A landscape with many valleys, sampled at points; each row gives a point and its height.
From any point a ball takes the steepest step (drop divided by distance) to one of its 4 nearest points. It stops when none of these is lower. Distance is the straight distance between rows; heights are no part of it.
j_100: [ -3  18  19  14  -6   9 -25 -43 -14 -32 -67   9 -14 -21 -19 -24   0  13
  -9  10  -3  14 -26  15]  height 261
j_902: [ 41 -19  24   3 -15  44 -19  -5 -32  15 -64  29 -11 -11 -36 -46 -26  -6
   4 -12 -49  -6 -19   8]  height 216
j_365: [-33  36 -10   5  12   0 -17   4  -5 -16   7   4   8 -26 -22   6   8  -6
  -2  10 -21 -13 -40  -9]  height 386
j_320: [-13 -22   8   2   2 -44  -3 -10  13 -10   7  -3   2   6  13  21   9   9
 -33   0  40   5  38  11]  height 212
j_773: [-12 -34  -4  11  16 -62  17   5  10 -11  -8 -25   4  35 -15  28  20  33
 -59  -5  44  -8  52  24]  height 201
j_249: [  6 -27  -7  -6  -7   7  30  24   4   8  30  -1   3  10  13  -7  11 -19
  25 -11  14  16  -8 -15]  height 293
j_790: [-57  -2 -18   5  14  26  31   3   3  73  48 -19  10  54  24   8  17  -4
  17  11   0  -6  14 -10]  height 491
j_480: [ 17  -4  37  -3 -15 -22   3 -11  18  -8  30   2  20  -6  17   7 -28   1
 -15   0   0   8 -15  -4]  height 177
j_670: [  6  16   6  -9  -6   3 -36 -19  11   6   4   7 -11 -17  35  16  -7  13
 -10  -1  10 -11  35  19]  height 326
j_198: [ 27  16  -1  17 -16  34 -10  11 -21   6 -51   8  -4 -11 -31 -42 -32 -18
   7 -13 -38 -19 -24  -5]  height 183
j_396: [-26  22  -4   5  10 -58 -15  -3  -9 -27  12  -3   5 -10  12  31   1  23
 -51  16  21 -15  30  26]  height 253
j_764: [ 17   0  13  -2   1  39 -21 -23  -4  -7 -28  17  -6 -15  -1   0 -16 -14
  -4 -13 -32 -12 -14   3]  height 98
j_575: [ -2  -1 -31 -10  10  14  12  27   2  14   9   4 -17   5  15 -12  43 -34
  19  13  20   9   2 -21]  height 645
j_114: [-28 -21  -6  -5  16 -31  21   1  29  11   9 -27   7  41   1  45  27  22
 -32 -10  29   7  45  21]  height 245
j_158: [ 25  -3 -30  -4  -7  49  10  34 -32  14   6  11   9  -8   3 -34  12 -22
  40  -7   3   5  -3 -37]  height 165
j_405: [-22 -12  29  14  20 -61  31 -11  19 -14  33 -13  11  -3  -6  -3   7  11
 -14  16  38  23   5   0]  height 199
j_113: [-16  33 -12   6  27 -12 -31 -14 -15 -40 -48  10 -25 -33 -19   7  13  13
 -12  19  -6  -9 -29   9]  height 547
j_671: [ -3 -22 -21  -3   2 -27   4   0  13 -14  -2  -8   7  -4  25  23  25 -10
 -15   8  38   8  28   1]  height 314
j_728: [-43  21 -19   2  21 -58 -45  16  -9 -17  11 -18  -9 -10  16   5  43  39
 -36  14  26  -5  42  20]  height 338
j_527: [-41 -20 -16  -4  31 -11  39   3  25  26  27 -23  17  50   7  36  18  -4
 -21  -4   2   1  11  15]  height 528
j_641: [  8   4  -6 -23   7  45 -52 -33  13 -30 -63  14 -28 -34   2  15  23  12
 -25   5   9  -3  -2  38]  height 376
j_969: [-15 -46   5   4  15 -64  19   0  22 -16   9 -12   4  18  11  34  11  18
 -45  -2  45  10  46  23]  height 197
j_418: [ 32  14   5  -2 -13  40 -34 -13 -12  23  -7  20 -18 -18  20  -9 -15 -21
  18 -10 -20 -16  -3 -22]  height 105
j_88: [  2  -6  29   2   4 -51   7 -17  16 -23  28 -16  21 -20  19  23 -21  23
 -29  11  21   2  11   0]  height 204
j_180: [ -3 -33  33   3   6 -60  32 -14  26  -7  18 -16  15  11  16  19  -1  15
 -25   6  40   6  15  27]  height 180
j_289: [-16 -12   5   3  13 -28  20  -9  14 -11  22  -8  13  20   1   4  16 -12
 -11  17  30  17   6  -5]  height 309
j_430: [-28 -27  -2   1  15 -37  52   7  13   5   8 -20   4  34  -3  -1  16  -4
 -24  -7  17  10  17  16]  height 370
j_184: [  3  47 -39  13  -1  38 -36  30  -2  30  -2  27  -5 -27   3  -6  17 -21
  27  12 -14  -9 -25 -33]  height 176
j_626: [ 32 -28  -5 -13 -20   8  32  26   2   6  38   9  -8  17  -7 -11 -24 -19
  37 -13   4  14 -16 -28]  height 210
j_12: [ -8  27  11   5   2 -32  -1 -19  18 -21  12  -8   9 -10  13  17 -13  -1
 -21  15  12  -5   6   4]  height 230
j_62: [-33  -6 -14   0  23 -29  22   0   8 -13   7 -35   7  36  -3   8  40  17
 -34   8  28   2  49  22]  height 294
j_256: [ 12  -8  14  -6 -12   3 -11   3   6  -8  16   7  -3 -13  31   2 -10  -8
  17  23  18   5   7 -10]  height 231
j_392: [ 31  37 -29  21 -15  56   9  24 -15  33 -36  16   5 -24 -21 -31 -16   6
  18 -18 -57 -24 -30  -9]  height 117
j_125: [ 21  18  30   4 -13 -19  -1 -24  22  -2  14  17   8  -1  13  -9 -22  -5
   7 -12 -15   1 -20 -19]  height 157
j_506: [-39 -21   4  -6  17 -35  68  -8  14   2  32 -25  12  31 -25   9   0   4
  12   7  10  29 -23  14]  height 308
j_918: [-49  -9  -6   9  23 -20  39   9   1  -6  22 -35  -1  44 -12   7  36  -3
 -18  -1  24  15  17  20]  height 450
j_560: [  0  18  13 -19   6  43 -54 -30  17 -19 -28   8 -32 -38  23  33 -12  -8
 -36 -10  14 -10  27  26]  height 451
j_571: [-36  50 -18  -5  16 -33 -12   1 -12 -25  -7  -9  -3 -16   2  10  22  17
 -29   7 -15 -15   0  -3]  height 516
j_884: [-16   6 -25  -2  -2  12  -9  26   0  18  16   3  -1 -10  16 -28  20 -30
  24  10  -1  18 -14 -35]  height 686
j_501: [ 55 -31  22  -4 -25  13   5  25 -27   6  34   2  10  25  10 -27 -26   0
  49 -24   1  12  -6 -20]  height 168
j_578: [-23 -24  -4  -2   9  -3  36  19   8   3  26 -11  -3  35  13  -2  12 -22
  12  10  14  13 -16   0]  height 419
j_708: [ -8  21 -25  -5  10  38 -35 -15  -5 -13 -44  30 -25 -30  -9  10  11  -7
  18  24 -25  -2 -21  11]  height 237
j_137: [-30  19 -12   6  -1  -7  -3  13  -3  -7  20  -9  -2  -6   3 -16  31 -13
   2  16   9   8  -1 -18]  height 562
j_92: [ 26 -42   8 -38 -13  17  48  18   4  15  45  -5  10  42  -7  21 -11 -10
  30 -19  -6 -10  -6  -3]  height 281
j_303: [  1  24 -27   5   5  24 -30  -4   1   7 -18   4  -5 -29  -4   8  -6 -20
  -5   2 -14 -13 -25 -18]  height 358
j_453: [-30   2  -6  19  14 -47 -10   1   9 -14  -2 -16  14   1  -5  11  31  29
 -35  11  30   3  37   2]  height 258
j_676: [-38  -3 -21   8  38 -15  -4  14   3  -4 -11 -32   1  35  -7  23  53  21
 -50   4  30  -2  49  19]  height 239
j_883: [-35  43 -19   0  14 -15 -30  -8  -6  -6  12  -2   3 -19  -7  -4   9  -9
 -10  23 -17   1 -23 -17]  height 524
j_996: [ 14 -29  15  -8   0 -10  81  20  12  26  42 -22   2  52   1  -4 -10  14
  30 -25  10  17 -39   2]  height 118
j_919: [-38  27  -8   6  10 -30  -9  -5   5 -18   7 -11  -6 -28   4  32   5  16
 -39  17  13  -1  25  12]  height 270
j_427: [-12   0   9  13  17 -82  28  -1  -2 -12  11 -28  27  18 -13  11   7  41
 -41  17  36   3  32  19]  height 226
j_433: [-37 -25   3 -10   6 -18  68  13  16  18  50 -21   6  60 -11  11  -8 -12
  15 -10  11  10 -22  16]  height 320
j_310: [-22  -2 -10  -1   5 -11  34  20  -4  14  34 -26  12  25 -29 -40  11 -12
  37   5  39  19 -35 -24]  height 193
j_404: [-14 -11 -17  -2   6  -4  61  33   1  36  25 -13  -5  38 -26 -30   6 -11
  37 -13  14  21 -45 -11]  height 120
j_653: [-13  23 -10 -13  22  -5 -33 -40 -10 -43 -77  -8 -27 -35   1  20  25  40
 -26  19   4  -9  -5  21]  height 551
j_402: [ 43  19 -15   8 -16  68 -25  11 -36  51 -14  12   1 -20   1 -40  -3  -5
  30 -30 -49 -22  10  -5]  height 109
j_752: [ -4  -3  39  20   1 -78   2 -16  19 -24  19 -17  13  -8  -3  34 -12  31
 -48   9  40  -3  33  20]  height 200
j_769: [  7  21  18   4 -12 -19 -51 -30  22 -20  -9   1 -24 -17  25  36  -8  31
 -32   4  14 -27  34  33]  height 318
j_236: [ -1  26  27  -1  -1 -48  -3 -26   9 -35   8 -12  -4 -33   3  30 -16  22
 -42   8   2 -16  20  26]  height 235
j_223: [ 29  14  13  12 -14  35  -9  -2 -12  16  -4  29 -14  -6  -5 -18 -30 -21
  25 -21 -33 -13 -11 -15]  height 81
j_244: [ 64 -31   3 -10 -23  31  15  25 -18   6  21  -4  11  11  10 -36  -9  -5
  46 -33   3   9  15 -31]  height 175
j_144: [  4  33  -1  29  -4   8 -16  15 -10  -8 -30  18  15  -6 -32 -14 -15   2
   7  -4 -28  -7 -54 -20]  height 209
j_377: [ 14   7  37 -17  -8  29 -28 -44   9 -19 -33  10 -13 -13   6   6 -37 -10
  -1 -13 -16 -11   8  20]  height 173
j_553: [ 52  -1  28   6 -27   8   5  19   6  16  31  12  27  20 -13 -27 -35  15
  37 -26 -19  12 -23 -31]  height 147
j_313: [ 30 -36  -2 -25 -18  22  14   8 -14  -3  19   4 -10   7  24  10  -1 -24
  19  -2  12  -9  18 -19]  height 267
j_340: [ 18 -25  31  12 -11  35 -24 -17 -30  -1 -58  24 -11  -8 -33 -48 -20  -8
  10  -7 -30   2  -8  14]  height 297
j_380: [ 29  -9  23 -14 -16  57 -14 -24 -34  23 -57  25 -12   1 -19 -24 -25  -2
   5 -15 -35  -4 -13  16]  height 196
j_519: [-30  45 -42  -5   3  16 -46   8  -3   3  -6  13 -21 -39   8  10  16  -1
  -5  20 -18  -9 -12  -9]  height 488
j_461: [-14  -4  22  17   7 -62  18 -11   6 -13  14 -29  13  -2   1  15   5  25
 -33   2  48  12  45  11]  height 213
j_117: [ 10 -18 -26 -15  -1  16  31  43  -1  30  42  -5  -4  24  11  -4  21 -28
  33 -16 -11  10 -13 -13]  height 362
j_597: [ -1 -18  35   8  -1 -34  28  -7   6 -12  30  -1  28  11   9   1 -10  13
  21 -10  28  25 -15  -7]  height 141
j_73: [  7 -19  23  -1 -10 -20  51  26  10   0  36   4   9  33  -4 -15  -5   9
  32 -15  19  22 -35 -16]  height 119
j_48: [ 26 -16 -17 -14 -19  38  -7  21 -22  17   9  13  -3 -12  29 -26   0 -14
  31 -10   4  -5   9 -34]  height 170
j_176: [ -3   3 -22   7  16   0  19  48   4  24  24  -6  -3  20 -18 -43  10 -10
  42   2  22  15 -35 -27]  height 192
j_812: [  9 -19  -7  -6   2   5  61  25   4  14  46 -10  10  34 -19 -16  -6  -1
  36 -14   0  26 -45 -12]  height 95
j_186: [-25  30  10   1  -5 -25  11  -3   4  -7  29  -7  25  -8 -17  -8   2  -8
   5  19   1  -2 -15 -14]  height 364
j_71: [ -7 -32   1   8   3 -30  28   8  17 -22  11  -6   7   5  13  11  22   1
 -22   6  32  -3  23   1]  height 189
j_316: [ -1 -37  -3  15   8 -46   7 -15  38 -14 -21  -4   0  33  -4  52   3  14
 -54 -25  63  -9  57  19]  height 208
j_656: [-24  36 -37 -13  13  -7 -54 -15  10 -23 -24  -1 -35 -57  11  38   8  26
 -48  18  -2 -18  19  22]  height 466
j_966: [  9 -21  35 -15  12  43 -43 -31   7 -41 -85  27 -29 -39   2   7  10   1
 -19   0  -4  -1   7  33]  height 342
j_268: [ -4 -21  25  12  -9 -52   7 -28  26 -24   9  -8  21  -2  17  28 -16  12
 -27  -5  42  -4  38  21]  height 195
j_105: [-50 -10  -5  16  38 -29  46  -1   5   9  22 -37   4  40  -4  26  28  16
 -28  -4   1   3  25  31]  height 548
j_271: [-17 -40  16 -12   0  -3  46   9  29  44  40   1  15  43  13  34   6  -4
  -3   0   3  -6  40  14]  height 328
j_805: [-37  13 -20   6   1 -54 -30  13   5 -11   4 -20 -14  -1  12  21  23  20
 -37  23  35  -1  47   9]  height 295
j_957: [-24  -4  14   9  15 -25  42   7   1   1  32 -21  -1  17 -24 -34   4  -6
  27   2  20  19 -35 -16]  height 243
j_87: [ 37   9  33 -10 -21  36 -15 -13  -8  -5 -21  16  -5   0  -6 -16 -36  -4
   6 -14 -39  -8  -8   7]  height 22
j_376: [-59  14 -29  14  34  10  24   9   9  21  32 -26  12  53  10  27  27   4
 -17   4   0   2  15   7]  height 606
j_650: [ 11  33 -17  17 -20  34 -21  25 -15  18 -17  28  -4 -17  -8 -17 -14 -22
  20 -11 -38 -14 -27 -22]  height 126
j_949: [ 17  18 -11   6 -27  28 -10  20  -7  25  16  17   6 -10  10 -38 -30 -21
  45  -4 -14  -6   3 -32]  height 133
j_262: [ 31  18 -15  34 -29  50  12  30 -22  14 -40  10  12 -10 -26 -55 -34   4
  26  -5 -48  -2 -37   3]  height 145
j_201: [-24  35 -23 -16  20 -25 -20  -9 -18 -46 -27 -12 -18 -34  -6  30  18  28
 -31  20  -4 -13   0  23]  height 541
j_169: [ 14  14  12   1  -4  -5   4 -28   3 -45 -38  10   4 -14 -11   9 -18  -4
  -7   3 -24  -7 -22   9]  height 143
j_923: [-13 -42   8 -17   2 -30  53  -3  22  -9  21   2   8  36   3  15  -2   0
  -7  -5   8  13  -1  22]  height 289
j_513: [  9 -46  12 -27 -13  -3  39   7  21 -18  30   4  10  30  25  20  -1 -18
  -3 -14  10   7   9   7]  height 316
j_822: [  4 -34  -5 -21  -2   4  39  10  12   4  20  -9   8  22  15  19  22 -24
 -15   1  15  -5  23  -5]  height 402
j_640: [ 35 -36  -4 -16 -18  -6  17 -11   5 -18  17  -7  -5   6  32  21   0 -18
  -9   1  27   0  40   8]  height 304
j_605: [ 10 -41  17 -12  -4  -9  62  10  10   8  41 -13  11  39 -11  13  -6  -7
  32  -7   3  18 -16   6]  height 142
j_844: [-22  -7  -7   2   8 -40  39  11  13  -2  21 -16  10   5 -15 -17  17 -10
  17  18  20  21 -16  -9]  height 348
j_240: [-19  38 -14 -12  10   3 -43  -9   5 -19  -1   7 -17 -19   4  19  12  -1
 -22  10   0 -14   4  -5]  height 375
j_988: [ -2  21 -10   5  -5   3 -39  -9  15  -2   3   9 -19 -12  38  21  -3  -9
   0  27  18  -5  30   1]  height 365
j_27: [ 36  -8  10   0 -26  35   5   6 -38  27 -42  20  -2   4 -36 -43 -41  11
  21 -15 -55 -10 -19  11]  height 167
j_897: [ 20   1  40  -1   0  -4 -21 -48  -5 -46 -53  13   4 -26 -13  -5 -16  -5
 -22   2  -3   8  -7  28]  height 217
j_270: [  4  28 -21  30 -18  13 -15  34   0  14  -7  14  25  -8 -34 -22 -17 -17
  19  -8 -40  -1 -53 -21]  height 169
j_895: [-13  15 -14  -4  11 -18 -23  -8  17  -5   2  -4  -2 -26  25  24  20   6
 -28  27  24  -3  24  -8]  height 373
j_500: [ 50   3  -5   8 -38  43  12  18 -32  24 -44  15   8   1 -37 -65 -42   2
  19 -11 -55  -6 -27   7]  height 77
j_528: [ 19 -14   9  -2 -26 -26 -24 -24  26 -13   1  -4 -13 -15  38  32 -10   7
 -41   8  47 -12  52  14]  height 301
j_276: [ -1   5 -14  -6  15  54 -49 -19   7  -9 -52  14 -33 -25  -1  10  18   8
  -6   3 -14   9  -2  24]  height 317
j_776: [ 24  29 -33  23 -17  56 -19  31 -23  37 -30  16   0 -24 -13 -24   2 -11
  33  -9 -42 -22 -25 -19]  height 103
j_82: [-27  24 -42   5  11 -31 -41   2  -6  -5   9 -14 -12 -20  20  16  38  19
 -32  31   5  -8  32   9]  height 384
j_251: [ -3   0  16  14  -7 -24   2   7   2   7  39   6  12  -4  -6 -25  -8   1
  24   4  12  15 -40 -24]  height 207
j_704: [  9  11  36  13   3  -5 -34 -47  -7 -43 -63  19  -5 -34 -10 -10  -4  21
 -24  13  10  10  -6  32]  height 246
j_298: [-13  -9  25  22   8  17 -42 -45 -18 -34 -73  16  -5 -39 -10  -6   6   9
   7   4   4  12 -15  29]  height 263
j_667: [-50   7   5  20  25 -48  29  -4  -4  -9  13 -38   2  32  -8  -5  22  17
  -2  31  31  13   4   0]  height 148
j_664: [ 11  38   2  -1  19  10 -23 -26  20 -20 -12   2  -7 -30   8  22  -7  -2
 -10   5  -9 -10  -1  12]  height 268
j_739: [-18   9 -35  -3  25  17 -53 -21 -21 -33 -67  -1 -40 -34  -6   2  24  19
 -11  21  -4  -7 -19   7]  height 555
j_523: [ 10   1  26  23 -17  16 -25 -27 -16 -30 -61  22  -9 -26 -24 -18 -19   1
  -2  14 -17   8 -31   2]  height 283
j_188: [ 48 -38   8 -21 -15  21  37  21 -20  18  38   1   5  23   2  -5 -13 -20
  29 -28   4  16  -1 -19]  height 179
j_660: [ 46  -7  22  -7 -15  28 -10  -1 -15  14  15   7  12  -2  17 -26 -41  -2
  36 -22 -16  -5   5 -24]  height 159
j_736: [-29  36 -14 -11   5 -35 -24  -7   1 -25  13   7  19 -19   4  26  10   7
 -16  15  -5  -8   5 -18]  height 467
j_261: [-10  -2  22  12  14  29 -58 -44  -4 -29 -72  21 -21 -29 -14   0  14  15
 -19   8  -3  14  -6  13]  height 290
j_81: [-51 -18 -27  -6  33  -3  23  12   5   5   4 -20  -4  36   0  27  27  -6
 -26  12  -1  -1  24  20]  height 610
j_279: [ 27   8  17  19  -9   0  16  36  -5  21  22  17  20  -2 -15 -40 -16   3
  42 -22   3  11 -32 -35]  height 153
j_565: [ -3  17   7  13 -13   3 -11  19  -1   5  33  13  15  -6 -16 -16 -19  -1
  28  -1 -25  10 -36 -27]  height 163
j_465: [-25  48 -26 -18  18 -30 -33 -16  -8 -42 -24 -12 -21 -31 -28  29  19  27
 -27  17 -12 -19 -17  16]  height 549
j_839: [ -9 -34  -7 -11   3 -15  33  16  19   1  21 -19   2  20  -1  -4  21 -16
   5   5  27   8  -5  14]  height 418
j_854: [-39  -5 -17  -2  33  11  51  16  -1  30  40 -29  -9  48   6   6  -1 -10
  24   1  -6  13 -22  16]  height 396
j_448: [ 16   4  22  -4 -21  -9  -8 -12  23  -4  17  -7  10  -8  28  -6 -12 -17
   5  -2  -2   2  -5 -27]  height 187
j_409: [ -5  39 -18  -7   9  31 -40  -8  11   1 -21  19  -6 -27  25  15   9 -10
  21  10  -6 -12   0 -15]  height 344
j_973: [-32  10  14  23  29 -75 -12   9 -22 -15  21 -32  15  10 -18  33  22  60
 -43  18  27 -15  28  22]  height 236
j_672: [ 36 -44 -22 -33  -9  36  35  36 -18  27  40  11  -3  25   8   2  11 -18
  29 -22   3  -4   3  -1]  height 228
j_751: [-23  24   0  15   0 -16  -8  16   3   0  15  -3  21  -6 -19 -27  -4  -8
  23   7   0  19 -36 -28]  height 249
j_317: [ 52  -7   3 -19 -18  57 -30 -11 -42  55  -2  26  13 -13   8 -23 -27   5
  20 -38 -12  -5  31 -10]  height 91
j_831: [ -9  22  19  -7   3  -4 -16 -14  16 -24   6   0  10 -12   6   6  -5  -4
 -11  10  -9  -7 -11 -12]  height 244
j_933: [  0 -43  36   8  -2 -66  42 -21  24  -8  32 -20  22  16   1   9  -7  17
 -11   4  35  10  -6   6]  height 166
j_720: [ 25 -53  -9 -13 -16  15  34  23  -3  14  39  -1  -3  32  17  14   1 -32
  25  -9   2 -14   7  -7]  height 296
j_832: [ 16  11  16  -9 -26  -3  -7 -21  12 -22  -6   1   6  -5   4   4 -24  -4
 -14  -9 -24   1  -4   9]  height 194
j_475: [ 38   9 -13  20 -30  46 -12  18 -31  47   7  21   8 -18   3 -31  -7   5
  43 -32 -18 -12  11 -25]  height 115
j_284: [-14 -10 -32  -2  14  -4 -24   0  -3  -9   7  -8  -2   3  14   0  29 -17
  -6  18  25  17  17  -5]  height 553
j_904: [ -7 -27  -3 -11   4   0  57  25  15  27  54 -10  -5  37  -7   8 -14  -4
  32  -8  -6  -4 -28  -7]  height 185
j_413: [-46 -10   8  24  48 -46  29   4  -1 -18  -2 -52   1  47 -22  14  29  45
 -55  -5  24  13  46  20]  height 341
j_961: [ -4 -39  -3 -10   0 -10  50   8  20  16  30 -12   9  37   1  17   7 -10
   4 -11   9  18   3  13]  height 227
j_993: [ 26   3   5  -2   4  65 -26 -12  -8  28 -33  31 -23 -23   6   0 -11 -13
  -3   3 -29 -14  -6   3]  height 128
j_696: [  3  16   2  -4 -10  -8 -46 -30  22  -7 -13   5 -21 -38  46  29 -19  12
 -33  13  15 -10  51  37]  height 310
j_847: [  6 -21  13   5 -13 -19   4   1  11 -10   8  -1  -1 -12  32  15  -3 -10
 -23   8  29   6  32  -4]  height 272
j_662: [-20  30  -4  -7  14 -34 -17 -27   6 -42 -26  -1  -6 -37 -34  30   1  15
 -17  10  -5 -20  -6  10]  height 546
j_820: [ 46   8  -9  -1 -28  42 -11  13 -45  43 -18  10  15  -7 -15 -42 -35   4
  26 -31 -54 -19  -1   7]  height 99
j_46: [-14  21 -11  12   1  -4 -12  -3  -1 -45 -58  10  -3 -18 -34   0  -5  -7
   5  18 -21  -2 -48  -7]  height 250
j_647: [ 51  -8  18  -9 -26  37 -15  -8 -35  37 -18  11  17  14 -27 -38 -48  11
  15 -22 -55 -10   4   1]  height 61
j_499: [ -9  15   6  -1  -3 -12 -22  -6   3  -1  11  15  10  -9  10 -10   3  -7
   2   8  -2   1 -10 -21]  height 319
j_536: [  7  14 -17  23  -9  22   6  43 -10  28   7  18  16  -1 -20 -50  11 -14
  39  -7  -1   9 -21 -42]  height 188
j_41: [ 15   3  43 -17  -7  18 -16 -44   6 -29 -33  11  -1 -14 -18 -10 -32  -3
 -10  -9 -29  -4 -11  10]  height 224
j_239: [-43   2 -16  17  24 -35  -7   4 -15  -6  11 -30   0  19  -3  -2  46  27
 -39  25  35  27  29   5]  height 346
j_584: [ 41  17 -19  28 -36  33  -6  24  -8  27 -31  22  18 -12 -12 -30 -23   2
  23 -25 -43 -13 -29 -14]  height 136
j_963: [-18 -18 -27  11   9 -32  -6  -1  17 -11 -17 -16 -16  17  -5  37  27  37
 -47   2  53   1  62  20]  height 211
j_577: [-12  10   2   7  -4 -24 -19  -6   7 -17  18 -10   1 -11  27   7   7 -18
 -16   8  12  -2  16  -4]  height 286
j_687: [ 18  13  -4  12 -16  28 -20   2  -5  36  -7  27  -4 -26  23  -9  -7 -19
  29   5 -14  -4  -5 -37]  height 132
j_458: [ -6 -26  43  -8  18  26 -51 -54 -16 -16 -76  26  -7 -27  -3 -22   0   0
 -13   4  -6  16   2  30]  height 315
j_306: [ 21 -13  40  -9 -16 -15   5 -19  17 -20  23   1   9  -2  29  11 -26  -8
  -1  -3  14   8  13  -4]  height 186
j_684: [-41  -1 -12  -4  18 -10  62  13   4  21  32 -29  -4  37 -21  -8   7 -10
  21  10   7  19 -25  -1]  height 234
j_231: [ 15  10  -9  44 -10  32 -14  18 -31  12 -57  17  -8  -9 -31 -43 -15  11
   6   4 -37  -4 -46   2]  height 214
j_680: [  2  37 -30  13   5  52 -25  18 -23  26 -38  28 -24 -32  -6 -10  12 -22
  22  -5 -49 -15 -19   0]  height 71
j_951: [  7 -39   2 -17 -10 -34  30  11  22 -10   1  -5   9  31  10  33   8  -6
 -31  -2  23   2  48  27]  height 36
j_469: [ -8 -15 -23 -20   5   7  18  11  12   7  10   2  -8  24   8   2  31 -25
   0  14  21   9  20 -10]  height 550
j_9: [ 27   5   4   6  -7  50 -19  -5 -10  11 -57  28  -2 -17 -14 -24 -18 -13
   5 -24 -42  -5 -15   7]  height 146
j_707: [ 32  20 -15   5 -20  55 -26   5 -17  34 -31  19 -17 -21 -12 -21 -19 -13
  11 -15 -42 -14 -10 -15]  height 116
j_539: [ 27 -34  11  -5 -17   0  29  10  10  -6  32   0   5   3  12 -13  -5 -25
  21  -7   9   8   3 -16]  height 238
j_774: [ 24 -13 -13   3 -11  10  12  32   5  15  36   0  12  14   2 -30   7 -19
  41  -1   8  -1 -17 -45]  height 252
j_54: [ 31  26 -40   2 -21  51 -16  33 -20  46   2  16  17 -22  17 -31   6 -15
  49 -16  -6   0  14 -39]  height 123
j_913: [ 43  -4  36   1 -32  28 -11   6  -9  25  21  11  41   3  -3 -35 -44  10
  27 -30 -30 -11   7 -31]  height 152
j_657: [ 10  15  21   1   2 -16 -13 -27  13 -37 -17 -14  -4 -10   5  28 -12  -1
 -28   4  -1  -7  -6   7]  height 229
j_385: [-44  29   1  16  31 -67 -10  12  -5 -19  19 -22   3 -12  -5  11  21  34
 -34  27   9  -6  15  -6]  height 274
j_982: [ 36 -16  12   8 -30  22  -7  20 -13   1  24   1   7   1   9 -24 -21  -9
  32  -5  10   3   1 -32]  height 172
j_734: [ -7  15  17  -8  -5 -47 -19 -15  18 -18  -2 -15   3 -20  11  37 -10  14
 -35   3  22  -2  26  10]  height 221
j_210: [ 36  -6  13 -24  -7  59 -31 -25 -30  49 -27  26 -12 -21  -7 -23 -21   5
  16 -21 -31 -16  17   1]  height 93
j_410: [ 13 -14  32 -10  -5 -29   2   5   9 -11  18  10  21  -2  14   0 -11  -1
  29  -4  10  10 -15 -19]  height 162
j_979: [ 41  17  -8  14 -12  65 -27  -9 -39  47 -22  28   5  -5 -13 -32 -15  -1
  31 -15 -37 -11   3  -7]  height 104
j_978: [-50 -22   0   8  14 -15  62   3  10  24  29 -21  -1  69   1   8 -10   0
  -6  -6  -2   9 -11  23]  height 388
j_432: [ 16 -48  15 -16   0  -7  68   0  25   2  57 -14  18  45   6  32 -12   6
  12 -24   7   8  -7  18]  height 174
j_397: [ 23   7  18   9 -12  23  -7  -8  11   8  -5  12   0  -9  -7 -10 -39 -15
  18 -14 -36  -9 -38  -1]  height 92
j_193: [ -9 -52   0 -11  -3  -8  30   2  33  32  27 -16  10  47  36  47  -1   2
 -24 -21  12 -18  42  18]  height 366
j_85: [-37  -6 -25 -13  26  -9  31  24  -1  11  15 -24   0  22  11  -3  42 -12
   1  15  10  21   9  -1]  height 696
j_938: [-19  -8  11 -10   1 -17  44  -2  17   0  28 -18  15  12  -1   5  14 -10
  -4  14  14  14  -1  -4]  height 372
j_666: [ 19  11  20  15 -31  -1 -11   2   8   6  19   8   8   8 -12 -10 -29 -10
  26  -8 -23  -4 -25 -26]  height 131
j_321: [-17  32 -22   4  10  20 -32  -4  -4  -7 -34  23 -11 -23 -23  -3  12   0
  12   9 -22 -18 -43  -6]  height 303
j_922: [  6 -32 -13 -17   7  29  53  25   5  41  53  -4   3  32  11  21   4 -22
  22 -12 -10 -19 -19  -1]  height 76
j_388: [ 13 -13  28 -17  -3  41 -51 -31 -30  -5 -69  27 -20  -8 -12 -34 -15  -9
   1  -3 -22  11  -3  17]  height 277
j_617: [ 55  -3  23  -9 -19  57 -18 -18 -28  20  -4  16  -4  -5   6  -8 -46  -3
   4  -8 -34 -11  25 -13]  height 78
j_604: [-43  49 -39 -24  23  -4 -52  -8 -12 -22 -28 -12 -39 -37  -3  26  27  15
 -22  14  -3  -6   7  15]  height 505
j_370: [-16 -18 -23  -8   7  12  27  28   7  15  31 -16  -9  22   0   6  33 -13
   8  11   5   2   4  -3]  height 554
j_53: [ 31 -16   7 -30  -8  34 -22 -26 -12   7  22  29  -8 -18  47 -10 -12 -15
  21  -3  13   2  31  -9]  height 273
j_225: [ 27  21  -8  -5   6  49 -23 -15 -12  -6 -53  23 -26 -21  -1  -3  -3  -6
   5   1 -21  -6 -26  11]  height 160
j_510: [-21  33  -4   9  10 -16   1  11  11 -11  20  -7  11  -5  -8  -7  -6  -2
  16  -4 -27   4 -42 -26]  height 282
j_948: [ -4  38  -7  -8   9 -43 -14  -3  -5 -48 -31  -8   1 -36 -32   6  21   6
 -14   8 -14 -10 -26  16]  height 552
j_484: [-15  22 -16 -16  11  13 -52 -27  13 -22 -46  -2 -42 -42  11  32   9   5
 -31  19   0   0   9  30]  height 425
j_497: [-23  29 -20   1  11 -10 -37 -21 -23 -52 -56   1 -23 -44 -12  19  19  29
 -10  31  -5  -7 -13   4]  height 545
j_326: [-24 -20 -20 -13   3  18  42  38   7  55  69  -3   2  41   5   4  17 -16
  39 -11  -7  -9  -5  -7]  height 363

For each start below, name the point where the ball stops.
j_469 | j_812
j_137 | j_87
j_641 | j_169
j_88 | j_812
j_536 | j_87
j_752 | j_812
j_966 | j_169
j_458 | j_169
j_186 | j_87
j_303 | j_87

Call two points neighbours if one is among the 4 nearest of the other. Go from one point of each pair to the other, from neighbour to neighbour, staying as low as possible. Name the highest point that can't be avoided.
j_680, j_500 | j_707
j_922, j_951 | j_969
j_87, j_169 | j_832
j_922, j_812 | j_904
j_647, j_812 | j_480
